Points on a hilly landscape, in no order, each with its height.
A ball rolls from a point to the lowest of its 3 nearest points, and stops where none of them is lower. Distance is the straight distance between rows; heights are no part of it.
Z_54: [ 16   0  -1   3  11  -7  26  10   0  25  -5  -7  29  52 -28 -31  22  14
  10  -9  38   4   9]  height 180
Z_801: [-12   1  -1  -6   7   9   1  -3 -10  25   5  -1  15  24 -14 -10 -10  -3
   7  -1  11  -4  -9]  height 293
Z_536: [  3  37  37 -16  12  -1  -9  13 -15 -17  35  53 -39 -25  26  22 -12 -18
  -7   3  21 -40 -17]  height 457
Z_508: [ 33  -6 -11  16   9   1  19   9  12  22 -17 -20  41  44 -34 -32  30   7
  12  -7  39  16  32]  height 249
Z_106: [ -6  24  24 -15   8  -4  -3   2 -15  -7  12  26 -44  -8  21  19 -11  -5
 -13   0   4 -26 -19]  height 290
Z_447: [ -6   9  17 -15  15  -6   4  -7 -16  19  28  28  -3  22   0   3 -20 -10
   6  -6  35 -23 -18]  height 144
Z_968: [ 26 -13 -16  22   7  10  12   7  12  13 -13 -26  50  32 -33 -29  26   5
  18 -13  27  18  30]  height 408
Z_742: [ -5   4   5 -15   4  -3  15  -2 -10  30   9   8  18  32  -9 -11  -8  -9
   5  -4  24  -8 -12]  height 286
Z_483: [ -7   7   5  -4 -17  -2   2   7  10 -29 -13  -4 -28 -30  12  15   3   6
 -18  14 -33  16  -5]  height 465
Z_186: [ 12 -33 -33  29   5   5 -22 -14  21  11 -10 -33  53  12 -26 -14  18   5
  43 -21   6  10  35]  height 161
Z_19: [  8 -45 -33  13 -12  14 -20 -14  12 -18  -1 -35  19 -12 -19   6   6   3
   7  -6 -26   7  16]  height 112
Z_21: [-13  12  16  -6  -5   1   5  -3  -3 -10  -6  16 -33 -15  14  17  -3  -4
 -18   7  -9   0 -20]  height 325
Z_392: [ -5  24  33 -21  15   5  -9   2 -13   0  36  44 -29  -1  13  19 -15 -20
 -12  -4  33 -30 -15]  height 49
Z_945: [ -4 -32 -21  10  -8  11  -7   1   8 -13  -6 -20   5 -14 -10   9  -3  -4
  -5   7 -29  12   4]  height 107
Z_763: [ -2 -32 -23  11  -6  22 -12   2   8  10  -1 -26  32   4 -17  -7   4   3
  16  -6 -17  -1  16]  height 89
Z_943: [ -4 -27 -15   0 -10  15  -7  -1   0   4   1 -25  15  -1 -14   5  -6  -4
   7  -4 -22   2   5]  height 135
Z_542: [ -1  17   3  -4 -17  -9  -3   4   7 -34 -16   4 -21 -33  23   0   1   7
 -24  14 -28  30   4]  height 487
Z_630: [ -9  20  25 -14   6  -2  -5  -2  -9   7  23  25 -25   1   6  17 -14 -18
  -8  -8  16 -24 -21]  height 269
Z_188: [  2 -35 -28  18  -5  20 -11  -3  16  -2  -4 -30  30  -1 -18  -4   9   4
  16  -8 -18   9  19]  height 78
Z_979: [ 10 -18 -21   9   5  13   2   9   1  29  -5 -26  47  19 -24 -21  10   6
  20  -9  13   7  19]  height 334
Z_982: [  5 -51 -41  28  -6   6 -16 -19  19  -2  -1 -34  40  -6 -18  -5  12  10
  28 -13 -14   7  26]  height 189
Z_881: [  5 -24 -15   9 -11   5  -4  -2  14 -26  -9 -15  -3 -32   4  16   1   2
 -18  16 -30  21  14]  height 66
Z_701: [ -1 -37 -30  13 -21   6 -11 -11  17 -20  -5 -22   1 -26  -3  11   6  -1
  -9  10 -35  19  14]  height 80
Z_957: [ -4  -5 -11   3 -16   0  -5  -1  18 -34 -14  -7  -9 -31  13  13   4   7
 -17  15 -34  26  11]  height 93
Z_575: [ -4  28  31 -11  -1 -11   0  -2 -18 -18   9  32 -44 -25  27  17  -5  -2
 -17   5   1 -17 -15]  height 99
Z_489: [ -5 -27 -14   5  -2  16  -8   4   6  17  -1 -23  21   9 -20   2   1  -2
   6  -3 -11  -2   1]  height 106
Z_340: [ -7 -23 -14   3  -6  10 -10   3   3  -3  -4 -15  -2  -3 -14  10  -4  -2
 -12   7 -27   2  -1]  height 273
Z_146: [ -4 -39 -30  21  -6  14 -15  -8  12  -1  -2 -24  17 -11 -18   2   8   1
   9  -1 -20   9  16]  height 92
Z_936: [  4  31  32 -11  18   4  -8   6 -16  -8  38  41 -39 -17  22  19  -9 -22
  -3  -6  23 -42 -14]  height 429
Z_32: [  5  -7  -9   2   9   6  13   1   3  31  -7 -15  32  36 -18 -23  11   8
  11  -6  19  13   6]  height 220
Z_322: [-11   2   7 -10  14  -5   7   0  -9  29  11  11   6  29  -9  -4 -16  -5
  12  -4  25  -4 -11]  height 294
Z_161: [ -2 -16 -11   5 -14   6   1   1   7 -21 -10 -17 -15 -20  -1  13  -1   0
 -13   9 -29  18   3]  height 152
Z_677: [  6  11   8  -8  11 -13  20  -4  -9  33   7  14  17  40 -16 -17  -2   0
   7  -6  42  -2  -5]  height 450
Z_961: [ -5  11  -1  -2 -10  -3   2   2   0 -15  -8   4 -31 -18  12  21   1   1
 -24  12 -20   4  -9]  height 412
Z_849: [ -3  -2  -6  -6   1   6   7   4  -6  35   7   0  17  29 -17 -11  -5  -3
   6  -3  19  -2  -7]  height 263
Z_699: [ -2  31  20  -9   9 -15  -2  -2 -14 -23   6  28 -50 -28  34  14  -5   3
 -14   6  -9  -8 -17]  height 74
Z_891: [-12 -17 -10   4  -4  14  -2  -1   0  13  -4 -22  14   9 -17  -3  -2   0
   5  -5  -6  -3   1]  height 155
Z_240: [ -7  11  19 -10   2  -3  -3  -2  -7  11  10  20 -21   1   6  15 -13 -16
  -6   0  16 -17 -21]  height 224
Z_985: [ -9   7  11 -17   2  -4   3  -7 -14  22  13  20  -6  21  -4   2 -17 -13
   2  -4  20 -19 -18]  height 108
Z_747: [ 34  -6 -16  21   6  -2  26  12  11  18 -19 -15  39  52 -34 -30  42   3
   3  -6  45  12  23]  height 228
Z_667: [ -5  23  19 -19  17  -2   3  -1 -13  11  32  36 -14  11   6   7 -23 -21
  -6  -7  37 -28 -19]  height 289
Z_506: [ -8  -1   1  -1 -11   3   1  -2   1 -15  -8  -2 -19 -16   7  14  -1  -1
 -14   8 -24   7 -11]  height 643
Z_432: [  8 -17 -20  17   9   9  -1   5   7  16 -11 -31  47  23 -27 -17  11   4
  24  -6  11  11  27]  height 327
Z_810: [ -3  25   4 -10 -14  -6  -3   7  12 -30 -23   3 -18 -43  24   0  -1  12
 -16  22 -37  35   6]  height 585
Z_24: [  8   1  -2  -4   7   1  11   3   0  29   1  -7  29  35 -15 -20   5   0
  11  -3  28   4  -3]  height 185
Z_681: [ -7  28  10 -12 -12 -15   7   2  12 -32 -16   9 -25 -40  35  -6   2  20
 -14  18 -34  25   0]  height 476
Z_532: [ -4 -14 -16   3   1  17  -2   2  -3  23  -2 -22  29  21 -21  -6   4   7
  10  -8   2   0  11]  height 216
Z_417: [  4  28  37 -13  10  -5  -5   5 -20 -14  23  41 -42 -18  32  22 -10 -16
 -11   1  15 -41 -12]  height 355
Z_873: [  3  27  24 -15  10 -10   1   1 -14 -10  21  35 -43 -18  26  19 -11 -11
  -7   0   6 -27 -18]  height 209
Z_80: [  0  39  32 -14  -4 -27   2   6 -18 -29  -5  34 -45 -46  47  -4  -6  16
 -16  15 -16  10 -18]  height 163
Z_56: [  6  42  28 -14  10  -7  -8   4 -16 -25  18  45 -46 -27  31  15  -5  -3
  -9   1   8 -30 -19]  height 248
Z_926: [ -6  26  24 -15  11  -3  -1   0 -11  -3  17  24 -30  -1  12  15 -15 -16
  -7  -2  13 -28 -20]  height 350
Z_814: [ 29 -12 -19  19  14   3  13   7  16  14 -22 -28  48  39 -34 -27  29  10
  20  -6  33  21  33]  height 474
Z_817: [ -2  16  27 -17   9  -9 -11  -1 -14   2  27  33 -27   2  11  18 -19 -19
  -4  -6  19 -29 -16]  height 380
Z_933: [ -1  -6 -13  -5   2   5  10   3  -3  27  -3 -11  23  33 -22 -16  -6  -3
  13  -9  13  -4   0]  height 264
Z_729: [ -7  -6  -1   0  -6   0   0   3   2  -7  -6  -6 -13  -4  -3  13  -2  -4
 -19   8 -19   5 -10]  height 888
Z_715: [-13  38  15 -11 -11 -19   7   6  -1 -38 -20  11 -26 -42  42  -7  -5  19
 -15  16 -33  31  -2]  height 288
Z_490: [  4 -38 -34  22  -4  12 -16  -7  17   1  -7 -36  45  -1 -17  -9  10   8
  30 -12 -14   7  30]  height 105
Z_710: [-12 -13  -7  -2  -8  13  -2   5   5  -3  -1 -14  -4   1  -7  10  -6 -14
  -7   5 -14  -4  -4]  height 744
Z_334: [ -9 -23  -5   3  -6  16  -4   2  -1   6  -1 -11   5   4  -9   7  -7  -4
  -5   2 -16  -2  -2]  height 377
Z_858: [ -2  25  12  -7  -8 -12   4   6  -2 -17 -17  14 -33 -28  32  11  -1   1
 -20  19 -20   9 -12]  height 361
Z_266: [ -8  -1   2  -1  -5   5  -3  -4  -3   9   1   3 -13   3   0  10  -9 -11
 -12   1 -12  -8 -15]  height 723
Z_17: [ -7  23   7  -8 -10 -14   4   6   0 -30 -12   3 -26 -30  24   7   1  13
 -21  18 -28  18  -7]  height 387
Z_283: [ 15   6   2  -6   8  -3  28   4  -5  26  -4  -2  26  44 -21 -23   9   5
   8 -10  29  10   3]  height 73
Z_267: [  2  31  22  -6  -3 -21   3   1  -4 -27  -6  24 -36 -25  38   6  -4   8
 -20   8 -12  -4  -9]  height 64
Z_807: [ 13   9   1  -9   8 -13  21   7  -8  36  -2   5  25  42 -10 -28   8   7
  13  -9  38  -3  -7]  height 313
Z_769: [  8 -49 -43  35 -13   2 -24 -24  29  -6  -8 -45  50   8 -23  -9  13  -1
  41 -15  -8   3  36]  height 392
Z_628: [  8 -30 -28  17  -5  13 -14  -4  12   5  -1 -29  37   6 -24 -10   4   5
  26  -5  -5   8  21]  height 97
Z_309: [ 15 -21 -27  26   5  11  -4  -2  15   9 -17 -34  55  23 -30 -22  18   4
  31 -21  14  12  33]  height 271
Z_57: [ -1  26  25 -12  15   1  -8   5 -18  -5  28  41 -34  -7  16  22 -17 -17
  -8  -2  20 -37 -14]  height 291
Z_163: [ -3  33  18 -10 -10 -21   8   7  -2 -33 -13  18 -33 -36  34  -1  -2   9
 -18  13 -24  17  -7]  height 168
Z_716: [ -9  15  21  -4   0  -5  -3  -1 -10  -8   3  17 -33 -13  20  16  -7  -3
 -21   0  -5 -23 -19]  height 317
Z_547: [ -9  13  10  -4  -9  -9   3   3  -1 -21  -7   8 -32 -21  16  14  -1   4
 -18  14 -24   7  -7]  height 345
Z_851: [-15  -3  14 -10   8   3   2  -6  -8  14   7   2  -9  12  -9   6 -12 -13
  -6   2   6 -12 -15]  height 70
Z_366: [ -7  -6  -4   1 -14   0   0   2   6 -24 -12 -10 -20 -30  14  14   2   9
 -16  14 -29  22  -5]  height 274
Z_275: [  7 -48 -33  26  -8  10 -17 -16  15  -7  -8 -31  26 -11 -13  -1   8   4
  15  -8 -16  12  25]  height 61
Z_499: [ 31   1  -5  16  13 -11  37   8   4  21 -19 -10  30  51 -33 -35  31  12
   7  -6  47  16  15]  height 222
Z_208: [  4  37  37 -14   4 -18   1   3 -13 -29  12  47 -51 -36  44  11  -2   9
 -13   7  -1 -20 -15]  height 139
Z_679: [  2 -56 -46  36 -10  -1 -24 -26  34  -3  -7 -45  40  -5 -14  -3  14  10
  34 -14 -10   4  36]  height 319
Z_925: [-18  10   9  -9   4   2  -3  -5 -12  18  17  11  -5   9   4   4 -18  -8
  -4  -4   9 -15 -16]  height 95
Z_612: [-13 -11  -1  -7   5   6  -3   2  -2  19  -1  -6   4  15 -12   4 -13  -5
  -1  -3  -3  -5  -9]  height 270
Z_231: [-13  34  20 -10  -8 -26   6   5  -7 -32 -11  23 -34 -43  47  -4   1  22
 -13  17 -28  20 -13]  height 147
Z_182: [ -7  15  19 -13   9  -3   0  -4 -13  20  20  24 -10   9   1  15 -13 -12
  -6  -3  21 -19 -16]  height 167
Z_473: [-12  47  24 -15  -6 -26  -3   1  -9 -27 -10  25 -22 -48  58 -17 -13  27
  -6  14 -32  29  -6]  height 65
Z_517: [-20  -7   3  -5   2  12  -2   1  -1  13   2  -4   1   6  -9   5  -6  -4
  -3   4 -12  -6  -9]  height 530
Z_795: [  1  -2   0  -7   1   2  18  -1 -12  33   3  -9  22  30 -15 -18   0  -6
  10  -6  19  -1  -8]  height 232
Z_479: [  5 -43 -30  26  -6  13 -17 -14  16  -1 -10 -40  47   5 -25 -10   7   4
  34 -20  -8   8  20]  height 9
Z_445: [ 28  -1 -13  13   7  -2  16   5   5  22 -16 -13  40  46 -26 -29  25  11
   9  -6  34   7  16]  height 215

For each start below, name the point where the ball stops.
Z_817 => Z_851
Z_968 => Z_283
Z_801 => Z_283
Z_979 => Z_188
Z_961 => Z_267
Z_710 => Z_881
Z_926 => Z_851
